Points, in no order, along strands that fork, close into loops and pass close to each other.
Points whose rows are less than 131 apart are linked; no others are. Some points are linked to none.
K_822: [  4 -41  19  36 -16 -39   6 -13 -10  -1 -12  25   8 -26 -10   3  32 -18
   5  24  26 -27  -6  19 -24  12 -16  19 -12   9  16  61 -21  26   8   9
 -12 -17  26 -48   8 -11 -57  29  -2  40  27 -25   2 -10   6]
K_704: [  2  15  19   2 -16   2  15  27   6  39   7   0  45   1 -60 -33 -64   3
  -7  17  -6 -31 -40  19   4  33 -44   8  -2   1  28 -12 -36 -33  -9 -24
  17 -40  -7  -6  -1 -36 -11  15  -1 -10   8   1  -7  23   7]
K_224: [ -5  55 -11  -8  -8  51   6  32   8  -7  31  22   8  45  12  -5 -25  10
   9 -42   4  53 -28 -20   5  -8 -12  16 -18 -18  22 -45  -3   7  22 -21
 -40 -29   0  19  20  10  55  -5   5  -2 -10  17  15   8   5]
K_43: [-31 -15  15 -38  66  -2 -43  -6  14   3 -32  -2   7   5   7 -12   0  11
  17  -8  34   2  12  15  10   9  30  24  14  -2  16 -13  -5   6  41   8
   6 -12   5 -11 -11  21 -27   1  19  20   5  62  25 -25   3]
K_997: [-18 -17  14 -44  61 -15 -52   6   1   0  -4  12  -3  -8  38 -33  19   6
   0 -10  18 -15   0  -7   0  37  11  32   8  26  10 -29 -13  -9  31   9
 -25 -11  33  -1  -2  17 -13   7  24  20  -2  51   3 -21 -30]
K_188: [-16  63   5  11 -15   6   5  39  23  34  52  25  12  32 -44 -28 -82 -33
  21  -3   6 -13 -26 -16  20   3 -22  -8  33  -2  27 -53 -19   9  -8 -27
   2 -43   7  16  -2  10  21  21 -15 -37  -1  17 -19  12   6]
K_137: [  2 -66   6  50  -8 -50 -11 -13 -13   2 -22  30   2 -50 -40  40  35  -5
   1  44   9 -30 -11  -7  -1  30 -22  17 -10   5  18  71   5  32 -11   9
 -24 -16  53 -48  12 -32 -61  52  -9  22   9 -50 -10   3   4]
K_441: [-24 -13   1 -12 -10  18 -36 -28 -11  -8 -36 -14  19  18  -9  21 -19  37
  10   3   6  74  11  23 -12 -17   6   0  16 -65  17  -2  -6   0   2  -1
  42  -8 -14 -24  17 -14  -1  18 -14   9  -2   0  29  -9  37]
K_936: [ -7   6 -32  27 -24  31   8   5  10 -44  25 -10 -32 -16  38  35  36  14
   7  -4 -16  -6  30 -18  -8 -26  15  -5   4  -9 -33 -20  30  -1   0 -18
   0   4  29  -4   2  34  27  -4 -17 -12  -2 -30 -12   9 -24]
K_396: [  3   9  46 -14  19 -45 -29   4  -5  63   1  15  31  20 -24 -50 -36 -31
  23   8  16 -52 -36  30  -1  34  -9   4 -19  28  15  21  -8  -6 -11  12
  -7  -1  -3   0  16  -4 -17 -23  28  22  -1  37  -9 -11   5]
K_916: [ -5  16  -1   2  10   7   4  41 -20   0  26  19 -12   7  37 -29  37  12
 -35  12  -8 -20   0 -12 -21  46 -19  -1  13  26 -30 -21 -23  -7   7  17
 -20  -5  10  10 -16  12  -7   7  54  -1 -21 -17 -17 -24  -4]
K_494: [ -9  21 -11  24  40  58  12  54  40   9   5  31  -9  27 -10  17  20  -5
   2 -42 -31 -14 -29 -30   6 -24 -20   6 -26  56 -22  -9  12 -14 -26   3
 -12  34  -5  32 -29  24  32 -33  16 -10   4 -43   2   7 -31]
K_898: [ 17  13  17 -12 -15 -31   4  -8 -32  -3   9  30   5  23  33 -42  19 -12
  -8 -32  30   8 -14  14   9  18  -1  13 -19   0  10  40 -14  31  49  19
 -12 -29  -9 -10 -12  -1 -26   4  60  54 -12  32 -14 -21  22]
K_449: [-32  -6  14 -19  35  10 -26 -37  15  20 -27   6   5   8  -6   5 -11  -3
  24   7  40  -3  24  28  22 -19  42   7  29  -8  18  15   5  28  22  17
  23 -12 -24 -31   0  24 -29  -2  11  18  25  42  26 -30  32]
K_723: [-33   4  -4 -34  -6  42  33 -14   1 -12 -17 -23 -16  10  24   4  24  15
  22  -7 -24   5  43  21   9 -24  11 -50   0  -9 -53   1  33  -6 -43  -1
  21  39  -5   5 -10  10  38   2  22 -10 -34 -23   7   4  25]
K_891: [-11   8  17 -26   2  15  10 -16 -12  18 -12  -8   2  23  -1 -45 -23  25
  22 -13   3  -7  15  28  28   7  48 -14  28 -46  -5  14  29  32 -12  23
  33 -17 -30  15 -22  33  13  26  67  -2 -63  53 -10 -38  48]
K_320: [  9  -1 -36   6 -28  31  34 -17   8 -32 -10 -32 -35  -5  -9  41  -3  10
  11 -25 -25  27  40  12  14 -57   3 -26  -2 -40   3  22  20 -15 -32 -22
  43   6 -21  13 -11  -6  38  -4 -48 -20  12 -33 -16  33  21]
K_944: [ -1  55  18  -7  10 -24 -19  44  -8  36  33  27  24  48 -17 -48 -62 -23
  15  -9   8 -16 -27  -9  -3  23 -13   3  13  -8  18 -33 -13   3  -1 -14
   3 -26 -12  16   3   1   3  -9  21 -13 -30  45 -21  -2   2]
K_647: [-11  -2 -25 -26  56  39  28  16  34   1 -42  -2  -1   9  -7  45   0 -15
  32 -18   7   2  29 -11  -3 -56  14 -15  -2   3 -10   0  35 -23 -21  22
  14  52 -55  20 -13  13  30 -45  12 -30  -4   9  17  44   6]
K_22: [ -8 -30  39 -14  45 -62 -32   1  -2  33 -16  24  22  -9 -16 -35 -32 -26
  40  24   2 -32 -40  30   8  29  -6  18  -8  16  -3   2  19  -8 -18 -17
  13  -7   1  -9   2   2 -23   3  23  13 -26  61   1   3  20]
K_921: [-17  -7   0 -15   4  26 -25 -15 -26   4 -39   5  23   2   2  17  18  30
  -9   4  22  42  19  16  -9   0  10   8  16 -27  30  20 -12   7  14  24
  28   4 -25 -17  11  -9 -29 -16 -10  16  36 -17  38 -30  31]
K_677: [ 25 -37   8   9 -28   0 -18 -48 -23 -21   4 -37 -15 -35  12  35  30   4
 -19  11 -41  26   1  -3  -1 -13  15 -13 -22  -3 -21 -19  15   0 -21 -19
 -23   8  40 -14  35 -20  22   0 -45   2  12 -37  30  18 -32]
K_781: [ 20 -16   2  -4 -23 -52  12   4 -19 -35  -5  19  -4  -8   8 -11   7  13
   4  22  -4  14 -39 -10  -9  32  -5  13 -26  -1 -14  33  17   2   1 -10
 -28  -4  -1 -19  -5 -22 -38  39  20  28 -51  10  -9  17  39]
K_797: [  6  12  -2 -13 -22  23  14   4   1 -24   2  -2  14  11  21   4 -22  12
   8 -17   4  58 -24 -18 -28  -8   4  22 -16 -23   4 -38  -4 -15  27 -25
 -24 -16 -18   3  34  -7  23   5 -28  18  -7  20  11  25  -8]
K_363: [-21  26   4  -1  20  -2  -2 -10  10  44   9   3 -11  19  -8  -8 -40 -11
   0 -21 -15 -29  12  -2  22 -19  19 -17   6 -18  -8 -16   4 -10 -17  16
  27  19 -14  31  -8  25  18   5   6 -47 -18  15  10  -2 -11]
K_542: [-14 -23 -30  -4 -27  11 -32 -33 -13 -39 -30 -21 -12   1   9  49  17  44
  11   9  -4  62  42  13 -35 -27  15 -10   4 -53   6   7  25   1   6  -4
  42  16   5 -36  17  -9  13   7 -32  -7   5 -22  10   1  18]
K_820: [  7   9 -18 -33  47   7   6  36  26  19 -38 -14  16  27 -14  16 -14   3
  23   6  26  23  12  -2  -8 -29  15   3   8  -1   2   5  29 -11   8  28
  17  34 -56   5  -7   5   2 -46   8 -16 -13  37  14  29  17]
K_761: [  6   2  17  11 -17 -78  -6 -22   4  37  12   1   0  12 -20 -27 -50 -24
  26  11  17 -36 -16  19   2 -13   7  -9  11  -4  18  31   6  17  -5   0
  29   5 -13  -9  -5  -6 -23   2 -20   1  -6  39 -23 -13  14]
K_561: [-26  35 -14 -26  11  60  21  13  31  -8  -5   8 -18  41   3  11  17  30
  32 -27 -33  28  15  25  38 -21   2 -35 -13   4 -42 -22  47   0 -27 -12
  19  17  -8  23 -16  17  45   3  31 -19 -26 -12  20   7  37]
K_884: [  7 -74  12   4   8 -15 -26 -49 -17 -12 -39 -21   2 -44 -29  58  22  -8
 -21  34 -11  31   9   5   4  -9  -9   6 -22 -26  23  50  -5  16 -40  32
 -10  14  24 -29  32 -28 -42  28 -47  13  20 -55  11  -1   2]
K_487: [ 17  -9  -8  41  -5  17  24   5  20  -9   5  -4 -13  -7  13  18 -14 -21
   3 -26 -44 -24 -35 -41 -13 -42   1   6 -35  -9  -8 -24   6 -31 -25 -18
 -19  -3  -7  26   5  16  33 -18 -36  -5  10 -16  -3  45 -50]
K_478: [ 19  24  -8  -8  -6 -32  12  49  -4 -14  24  27   6  22  31 -37 -12 -18
   1  12  13   3 -32 -10 -46  23 -45   2  -1  18 -10 -23 -18  -6   2 -11
 -15 -26 -20  -2 -17 -13 -20  -3  26  18 -32  28 -35  -5  10]
K_947: [  0  21 -27 -18  13   9 -16  35 -22 -41  24  21 -19  11  59 -17  43  34
 -18  -4  16  22  13 -14 -28  24  -4  19   7  -4 -21 -29  -2   3  41   0
 -24 -16  10   3 -10  18  16  13  44  -3 -30  11  -7 -18  -5]
K_374: [-21 -25   2  14 -35 -53  29 -36  21  -7  13 -15  11 -24 -47 -10 -72 -27
  21  11   2 -31  -3   5  -8 -27  -2 -16  22 -21   8  28   2   6  -5 -20
  41   4 -25  -4  -9 -20 -15  22 -40 -24 -19  27 -33   4  20]
K_180: [-18 -26   4 -17  37 -58 -12  13  11  -3 -24   8   6  -7  -7  -5  -3  -7
  29  15  -1  -5 -18  15   7  19  -5  22  -3  12 -31 -21  26 -28   1 -26
  17  16 -12  -1  -9 -14 -24   9  15   1 -37  35  10  26  13]
K_620: [ 17 -25  -2  -8 -15   9  42 -26 -32  -4 -39 -30  -1 -21 -20  18  31   7
 -18  35 -18   9  26  23  22  -4  13 -32   1  -3 -20  66   9   5 -46  32
   6  28 -18   2  -4 -22 -24  13  -4   3  -7 -49  10   0  48]
K_109: [ -4  48  -2  -8  -7 -13 -32  25 -27 -14  18  43  31  10  10 -27 -22   0
   7 -11  20  19 -25 -14 -16  31 -25  28  -3   9  43 -42 -25 -12  40 -17
 -13 -29   2   1  17 -11  -7   3   9  11   3  25   1 -11 -32]
K_827: [ 12 -36 -13  38  -3 -16 -12   4 -10 -47  -7  -6 -23 -43   4  34  64   9
 -10  39 -12   5  14  -7  -6  31   7  20  17  21 -53 -14  21  11   4 -12
  -1  10  48 -16  16  -5 -12  16 -21  -1 -10 -24  -6  38 -11]
K_980: [-15  43 -18   8  15  68  28  30  32 -10  -4  19 -15  29 -21  32  18  15
   5 -25 -24  19   2   4  38 -19 -13 -19 -23  30  -9 -14  26  -9 -28  -6
   8  13 -20  39 -26   5  24 -22  -3 -24  17 -40  22  10  10]
K_408: [-13  33  38  -7  36 -11 -30  40  -3  68   5  15  43  31 -39 -40 -59 -31
  26   8  15 -28 -27   8  -2  25 -20  12  19  19  30 -28 -12 -22 -14   4
  13  -2  -3  11  17  -3   5 -27  10 -16   4  31  -8  -6 -13]
K_460: [ 16  -1 -23  15 -16  12 -28 -26  -3 -21 -12 -20 -20 -11  -7  51  43  25
 -23  15 -11  39  40   0  -2 -11  15  -4   9 -14  -4   8  18   3  -3   5
  32  17   3 -10   4 -14  -8  -9 -37 -12  40 -53  13   7   0]
K_36: [  2 -29 -43   6  16  15 -14  26  29 -51  23  17 -40 -15  75  31  47  -4
  17 -19  -6   2  -8 -32 -27 -12  -1  46   3  25 -25 -51  32   4  20 -14
 -54 -18  30   6  -7  49  51 -17  12  -4 -15  25  -8  14 -36]
K_495: [-20 -16  11 -19 -16  30  42 -14 -16  -7 -37 -26   7  -8  -1 -11  13  15
  15  29 -16   5  23  38  17   0   5 -32  11  -3 -40  24  26  -3 -46  12
  23  24 -23   1 -10   0 -15  21  24   5 -27 -22  17 -13  61]
K_808: [-14  26   3 -10  -1   2  -2  -2  -9  10   9 -11  -4  17  23 -33   6  17
   2  -7   5  -7  29   2   7  -1  33 -10  16 -31 -12  20   5  10  22  17
  21  10 -19  -3 -20  24 -12   7  39  -4 -32  25  -6 -38  23]
K_98: [-18  21  28 -57  18  35 -14 -15 -12  -2   5  -5  14  41   3 -41   2  28
 -14 -26   7  34  14  20  43  27  10 -27 -15  -5   5 -24   3  34  16  -8
 -13 -23  18  15  -6 -12  21   1  52  26 -28  39  28 -42  34]
K_468: [ -8  -2  -9   9  -6  43  26  -8   9  -8  -1  -9   0   6  24   6 -34  -9
  10 -31 -29  28 -26 -43 -26 -34  -1  20 -15 -34   5 -40  -6 -26 -12 -19
 -21 -10 -11  17  25  23  54  -5 -38  -1   1  14  15  41 -22]
K_198: [ 19  37  10 -10 -49   7  -6 -26 -27  22  40  -1  15   7  12 -17   9 -15
 -42 -26  23  -5  -1  18  34  25  -1 -15 -18  36  20  15 -33  24  46  24
 -18  12  33   6  24 -19   1 -25  15  27  52 -20  -6 -49 -30]
K_996: [  5 -41  -7   5  -8 -42  27 -20  13   4 -10 -31  -1 -27 -68  24 -53 -21
   0  27   0 -24   9   7   0 -21 -19 -17  16 -34  35  54  -9 -13 -25  -2
  50   6 -36   4 -16 -32 -28   8 -47 -29  -6  -1 -24  13  17]
K_657: [ 25  17 -20  29 -26  40 -12   6 -26 -15  36  20 -22  -9  48   6  28   6
 -31 -29 -39  -1 -23 -52  -8  -1   7   6 -15   7 -11 -35  -2  -1   9 -14
 -52  -9  47  15  10  40  62 -21  12  -2  14 -22   9   1 -47]
K_339: [ 13 -28 -16  25   4 -58 -20  27 -15   3 -14 -11  23  -8 -29  -2 -17  -3
   7  27  13 -14   0 -18 -55   4 -38  -3  10  -9  16  23 -11 -17  -5 -23
  21   4  -6 -26 -12 -24 -47 -22 -47  -9   2  -6  -7   2 -19]
K_740: [  2   0 -10  40  -7 -18   9 -12  -3  11   7 -13   0 -19 -31  -6 -15  17
 -35  12 -31 -40  -2   0  -6   2 -13 -16  -9 -18   7   1  -6 -47 -21 -14
  19  -6   2  11  -6 -16   9  10 -29 -42   8 -41   4  20 -34]
K_403: [ 21  10  -3   8 -37  -1  -8 -16  -1 -14  22 -24 -17  -8  26  12  30  10
 -26  -5 -13  14  12 -10   6 -10  18  -8   0   0 -26   2   4  15  14   2
  -6  17  24  -8  15   0   5  -6 -17   4  10 -24   6  -3 -13]
K_389: [ 25   8 -24 -13  17  36  37   1   0   2 -27 -19 -19   9  -8  41  30  -3
  -1   0 -12  11  33  -2   6 -41  32 -42 -12  15 -23  22  29 -14 -31  26
  16  59 -45  22 -13  -8  24 -32   8 -17  15 -36   8  34  14]
K_448: [  9 -23  24  -1   4  18  44 -25 -21  56 -27  -6  14  -3 -23  -3 -18 -19
 -17  12   4 -24  -7  47   7   4  14  -8  10  10  28  59 -34   3 -22  40
  -3  15 -43   4   4  -1  -7 -14   5  19  52 -26  -1 -32  55]
K_285: [  1  27  23 -10  10 -25 -11 -11   4  51  11   7   0  20 -27 -44 -38  -7
 -12  -7 -19 -46 -22  17  31  26  23 -11   0 -10  -7 -16   3  -9 -22  15
  26   6 -24  37 -11  15  13  17  52 -28 -42  33   4  -2  -7]
K_746: [-22  55  -3   9   9  38 -10  49  12   3  29  25  10  30 -23  -8 -53  -8
  20 -21  16  34 -11 -27  18 -18 -13  17  24 -28  29 -61 -12   1   5 -14
   0 -30   4  16   4  28  39  18 -10 -36 -14  18  10  13  22]
K_372: [ -5  11  13 -27  24  20 -22 -41  -9  31 -33   7   6  15 -13  23  -9  10
  -9   8  17   2  19  20  28  -9  29 -11  27   1  39  26  -4   4  -2  40
  24  11 -36  -7  14   5 -10 -28  -1  -5  46  12  33 -28  28]
K_440: [ 13  21   4  16 -29 -61  -3 -10   3  32  21  -4  -5   9  -1 -17  -4  -5
  -5  10  18 -37   5  17  23  -8  17 -16  19  24   1  47   0  32  17  26
  17  18  -2  -9 -20 -14 -38 -13   0   1  26   7 -27 -30   2]
K_586: [ 17  11  -7  15  -5 -48   5 -20  24  11   0   4  -5 -13 -31  24   9 -10
  11  36  25 -31  17  25  25 -21  12 -20  16  50  11  35   8  21   4   7
  23  19 -19 -22 -13 -31 -49 -18 -29   5  53 -10 -16 -13  10]
K_698: [ -6   7  13  15  10 -12  13   2   1  63   2 -10  25   4 -57 -19 -53  -6
 -23  19 -19 -46 -25  18  -8  16 -31  -6   6 -10  24   0 -24 -41 -27   3
  26   5 -20  23  -7 -21   5  13  -7 -37  13 -20  -1   1 -13]
K_130: [-17   3 -10   6  23 -10 -17  17  -6  12   4  -1  -7  -3   6 -11   5   5
   4   6   6 -26  25 -19 -22 -15  17  -4  24 -12 -12   4  -1 -14   8  10
  26  26  -9   0 -18  35  -9 -13   6 -29 -16  14   2 -20 -11]
K_472: [ 14  15   0  24 -43 -25   5 -22  31  -1  25 -21 -18  -7 -31  16  -2   3
 -16  17  19  -8  11  25  26  -4  -4  -9  -2  33  28  19  -3  10  15  -8
  21 -12   8 -10  -4 -36 -31   6 -51  -3  56 -34 -21 -14 -25]
K_796: [ -3   4  -3 -15  47  37 -15  21  43   3   1  11 -21  23  23  11  27   7
 -16 -53 -28  -1 -13 -24  24 -10   1  15 -34  42 -23 -32  20 -13  -5  -1
 -37  19  28  33 -11  34  42 -32  17  -4  -3   3  13  22 -44]
K_270: [ -1 -18 -34  -6   7  10   0  33  -9 -53  22  15 -22 -17  80   7  42   4
  -1   8  13   4  15 -30 -55   2  -2  33  26   6 -35 -53  -5   7  24  -1
 -45 -19  18 -12   1  28  24  15  25  -2 -30  20 -23   1 -24]
K_945: [ 25  11 -16  38 -15 -54 -24  28 -16  11  16  10   6 -13 -14 -17  -3   8
  -2  18 -15 -32 -16 -21 -30  19 -25 -12  -9   7   1   1 -14 -28   2 -34
  11   0  14  -5  -5 -23 -15  -6 -29 -19   9 -19 -18  18 -52]
K_459: [ -9  30 -16 -37  33  -7 -29  19  -2 -41  35  28 -29  15  53 -15  35  29
  -9 -17  24  20  28  -4   4  36   0   7   5 -12   7 -30  -8  25  40   3
 -17 -47  11   4 -29   6  -3  21  80  -5 -37  47 -20 -50  16]
K_298: [  7  -8 -31  15  -1  29  55   0   0 -25 -23 -27 -22 -17 -19  40  28 -11
  16 -19 -23   0  32   0  11 -49   7 -38 -17 -20 -10  37  36 -17 -53   6
  37  39 -44  33 -21 -13  19  -9 -15 -24  -7 -47 -14  57  13]
K_652: [ -2  -9  41 -18  29   1 -16 -13 -20  44 -13 -11  11  14 -24 -48 -35  -3
  -7 -18 -16 -32   0  26  24  24  38   1   8 -40   6   9   0   5 -16  16
  21 -24 -20  22 -20  25   9  32  77   0 -42  56  15 -28  20]
K_852: [  1 -45 -22 -14  22  45   4  20 -11 -21 -35 -26  -1  -1  41  21  51  30
   3 -20 -18  30  21 -18 -37  -9  11   6 -20 -15 -48 -14  21 -12 -12  18
 -29  27  20   6  14  22  62 -32   8  -4 -23 -20  17  31 -26]
K_666: [ 14   1 -36  39  -8  39 -23  20  17 -22  29   2 -22  -9  45  43  39  10
   7 -37 -17   4  -8 -41 -11 -27   0  25   0   1 -11 -27  30  -1   8  -3
 -36   1  48   2  -7  52  43 -30  -9 -12   8 -12   6   6 -51]
K_168: [-16 -39 -24  10  -7 -16  -2  -1 -13 -44 -24 -14  -6 -42   6  26  31   7
   2  20 -19  -3  27 -16 -28   7   6   1  -3 -18 -44   1  12 -16   0  -3
  17  27  13  -6   3   6 -11  12 -24 -10 -33 -25  -3  39   7]
K_4: [  4 -41  10  31  -3 -36   5   0  -1  25 -11 -14  37 -12 -47  -5 -45 -16
  11  39  14 -42  -1  10 -36  -9 -42  -9  21 -30  34  57 -19   2 -20 -19
  32  -8 -22 -30 -19 -16 -46  -3 -32 -12  16   4 -11 -16   5]
K_870: [ 11  24  15   0  -6  21 -14 -15   0  18  23   2 -15   8  30 -12  -9  -8
 -32 -37 -19  -8 -19 -38   3  -5  17   3 -26   8   7 -25 -19 -19  16   1
 -41   9  25  22  17  18  46 -14  -5  -1  18  -2   5  -1 -61]
K_28: [ 11  13   8  -1 -37 -36  -3   4 -21   0   3  18  13   9   6 -28  16  20
   0  -5  15   9 -27  12   8  36 -16  10 -22   8  10  39   0  14  24   1
  -2 -11   4 -15   2 -20 -43  10  20  42  -9  -6   0  -7  25]
K_413: [ -1 -24   0  22   2   1  28 -15  12   5   8 -21 -13 -20   9   9  -7 -36
 -19 -11 -36 -39  -6 -27 -22 -40  17 -11 -17  -7 -32   0 -10 -34 -23  10
  -3  39   2  25  -4  13  14 -19 -22 -23  -3 -17 -18  35 -35]
K_453: [ 32  18   3  15 -51  -2   5  -9  -2   8  21  -2   7  -8  -5   8  19 -11
 -24   0  34  -8  10  18   8  10 -15   5   3  39  30  24 -36  15  36  19
  -2  -8  17 -14   6 -28 -36  -8 -23  20  62 -35 -17 -34 -40]
K_84: [ -1   0  -3  20 -14 -18  58 -26  33   2  -1 -24 -16 -19 -41   0 -14 -16
   1  22  -9 -34  16  26  36 -27  12 -32   2  15  -6  18  16  -4 -33   8
  27  21 -33  16 -17 -22  -6  21 -22 -29   5 -27 -14   6  22]
K_896: [-11 -61 -30  10   4  16   3  10 -10 -47 -32 -24  13 -38  23  36  40  17
  17   1 -11  37  11 -22 -48   4   2  22 -10 -18 -23 -25  19 -20  -4  -7
 -16  15   0  -2  17   8  24  -9 -42  -4 -10 -25  11  42 -21]
K_638: [-11   8  39  10 -10  38  36 -21 -15  50   6   5  20  14  -6 -34 -16 -13
  -3  -6  21  -9  -3  52  27   5  12  -8  25  -3  25  38 -21  34   1  21
   2 -20 -34  -6   2   5 -11   4  24  22  33  -1  13 -59  63]
K_705: [  7 -57  17  38 -19 -13 -20 -30 -34 -14 -39   1  -4 -43 -15  44  44  13
 -24  44 -18   4  14   1  18  22  -2   4  -4  -8 -13  65   4  32 -23  28
 -21  11  56 -39  33 -21 -35  43 -19  18   3 -55  19   2  22]
K_757: [-11  41  -6 -60  39  36 -22   2   7 -32  27  17  -9  44  25 -19  34  22
 -30 -28  27  41  30   5  33  26   0 -15 -19   7  24 -26  -1  42  47   0
 -40 -30  36  10 -24   1  20  -2  67  13 -22  37   7 -49  10]
K_308: [ -8 -21  -5   3  20 -48  -6  31  -9 -18   1  30  21   2   5 -30 -26  -2
  33  28  -2   6 -39   3 -34  31 -35  16  20  -1 -14 -30   1 -20   0 -47
   4 -19 -16  -6 -17 -18 -24  20  12   7 -31  43 -17  10  25]
K_768: [-25  23  39 -28 -12  44   6 -15 -23  16  -9   3  23  29  -3 -34   0  21
   2  -5  10  32   8  43  42   9  14 -21   9  -9  -1  -2  -6  30  -7   4
   6 -13 -13  -2   1 -10   9  -2  35  20   9  12  29 -51  58]
K_573: [ -7  -4  -3 -45  51  19 -27   5  37 -13   4  -5 -26   3  46   1  26   4
 -10 -25  10  12  14 -19  14   5  17  14  -5  40  -6 -46   3   1  28  -2
 -45  -1  37  11  -3  31  13  -6  10   8  -4  33  13  -8 -35]
K_275: [ 25 -10   4  -1   4  -4 -47  15   2  12   8  -4   6 -24  23  13  51   6
 -25  -8  19   0   7 -23   3  35   3  28   8  53  -8 -24  -5   6  25  19
 -29  22  54  -3  15   2  -3 -48   2  18  34 -16  11   1 -65]
K_664: [ -9 -64  18  24  -9 -17  40 -20   6   2 -30   2  11 -43 -41  21  -3 -28
   5  20  32 -24  -7  19 -10 -12 -29   9 -11  -1  34  72 -26  20  -8  -4
 -11 -26 -12 -45   7 -13 -50  29 -32  32  30 -33  -6 -14  27]
K_193: [ 10 -45  11   6  -7   3  31 -28 -10  16 -41 -10  11 -22 -31  25   3  -4
 -10  26   5   5   5  19  -1 -12  -3  -5  -2 -16  19  73 -15  10 -23  25
   6   8 -28 -18   2  -8 -39  10 -22  22  29 -27   2 -11  52]
K_138: [  2  12 -18   6 -48  35  22 -29  28 -33   4 -37 -23   5  -5  32 -14  17
   9 -16  -9  43  21  12  16 -35   4 -18  -5 -16   3 -10  11   0  -3 -38
  13 -18  -6  -3   2  -6  15   9 -52   1  23 -26  -4   6  10]
K_602: [ 13 -24  -5  10   1 -17  25   9  -4  -9  23   1 -10 -23  41 -17   5 -36
 -27  13 -29 -37 -15 -53 -52 -16   6   1  -7  12 -49 -16 -11 -14  -5  -4
 -24  18  10   8  -6  25  17 -13   4  -1 -23   7 -34  26 -35]
K_74: [ 12  63 -13  -8   6 -20 -42  25   1   2  33  55   0  21   5 -28 -27  -8
  19 -25   2   1 -37 -33   3  19 -16  18 -30  19  40 -54  -4 -14  26 -28
 -27 -22  12  18  20   4  33 -25   7  -3   1  42 -13  21 -44]
K_591: [ 33 -30  -7  18   1   8 -43  16   2 -21 -11 -13 -12 -43  13  51  81  11
 -15  11   9  22  24 -21  -3  35  17  38  30  40 -45 -25  14  41  24   6
 -17  15  64 -16  19  -4   4 -24 -10  11  20 -20  13  24 -42]
K_79: [  2 -51  11  -6   6 -17  -4 -49  -1 -22 -30 -36 -12 -40 -23  41  14 -11
  -8  25 -19  36  -4   9  11 -14  -4  -8 -26  -8  -3   7  10 -18 -46  -3
  -9  14  14  -7  28 -33 -12  18 -51   4   2 -42  21  26  -5]
K_222: [ -2   9 -16   9 -48   2  37 -16  42 -38  23 -24 -22  -2 -19   7 -56 -11
  21  -5   4  11  -6  -6   8 -32 -11  -9   6 -11   8 -22  -3  -5  12 -52
  11 -27 -11  -2   1 -11   2  32 -47  -2  -2   4 -17  30   3]
K_907: [ 16  39   7 -18  -7  -8  27  17 -11  -8  19  14  -4  38  33 -40  -9 -24
   7 -14  33  16 -22  -3 -19  -2 -10  12   0  -1   7   1 -32  23  39  21
 -21 -22 -24  -1 -11   2 -17  10  36  33 -22  40 -36 -20  15]
K_68: [  5   0  16   5  19  -6  -5  40 -10  13   3   1   4 -10  13 -16  39  -4
 -33  17   2 -26  -4 -20 -12  38 -10   9   1  58 -27  -8 -18  -8   6  23
 -22  23  28   5   3   6 -14 -22  21  18  14 -25  -6  -4 -36]
K_873: [  1  34  30 -25 -22   2 -19 -37  -7   9  30  -2  -1   9  32 -19  -8 -11
 -25 -18  10   2 -11   5  25  13  14  -1 -12  18  19 -22 -35  10  30   9
 -37  -9  30  -1  32   4   9  -2   2  20  30  10   8 -30 -36]
K_6: [  1  28  -1   6 -35  -1  34   2  17  -2  36   4   5  10 -10 -30 -75 -28
  18   1   3 -11 -19 -20  -9 -17 -12   0  20 -18  12 -30 -27  -1   6 -31
   8 -38 -21   2  -1  -9  10  29 -26 -14  -6  32 -23  19  12]
K_267: [ -1  16  10   3 -26  -4   6  11  -5  -4   2  12  37 -13 -17 -26 -32   1
   3  15  17  -4 -35   4 -15  36 -48  15   3   4  38 -15 -44 -27  21 -34
   3 -45   0 -17  14 -32 -28  22 -13  16  19   3   2   1 -20]

A fork is a point with three links, a tip a point with one. Leave the first point through the second and follow the links. Name the first fork or tip that comes.
K_449; K_43 => K_193
K_339; K_4 => K_666
K_796; K_573 => K_403
K_453; K_472 => K_74
K_188; K_944 => K_781
K_28; K_898 => K_188
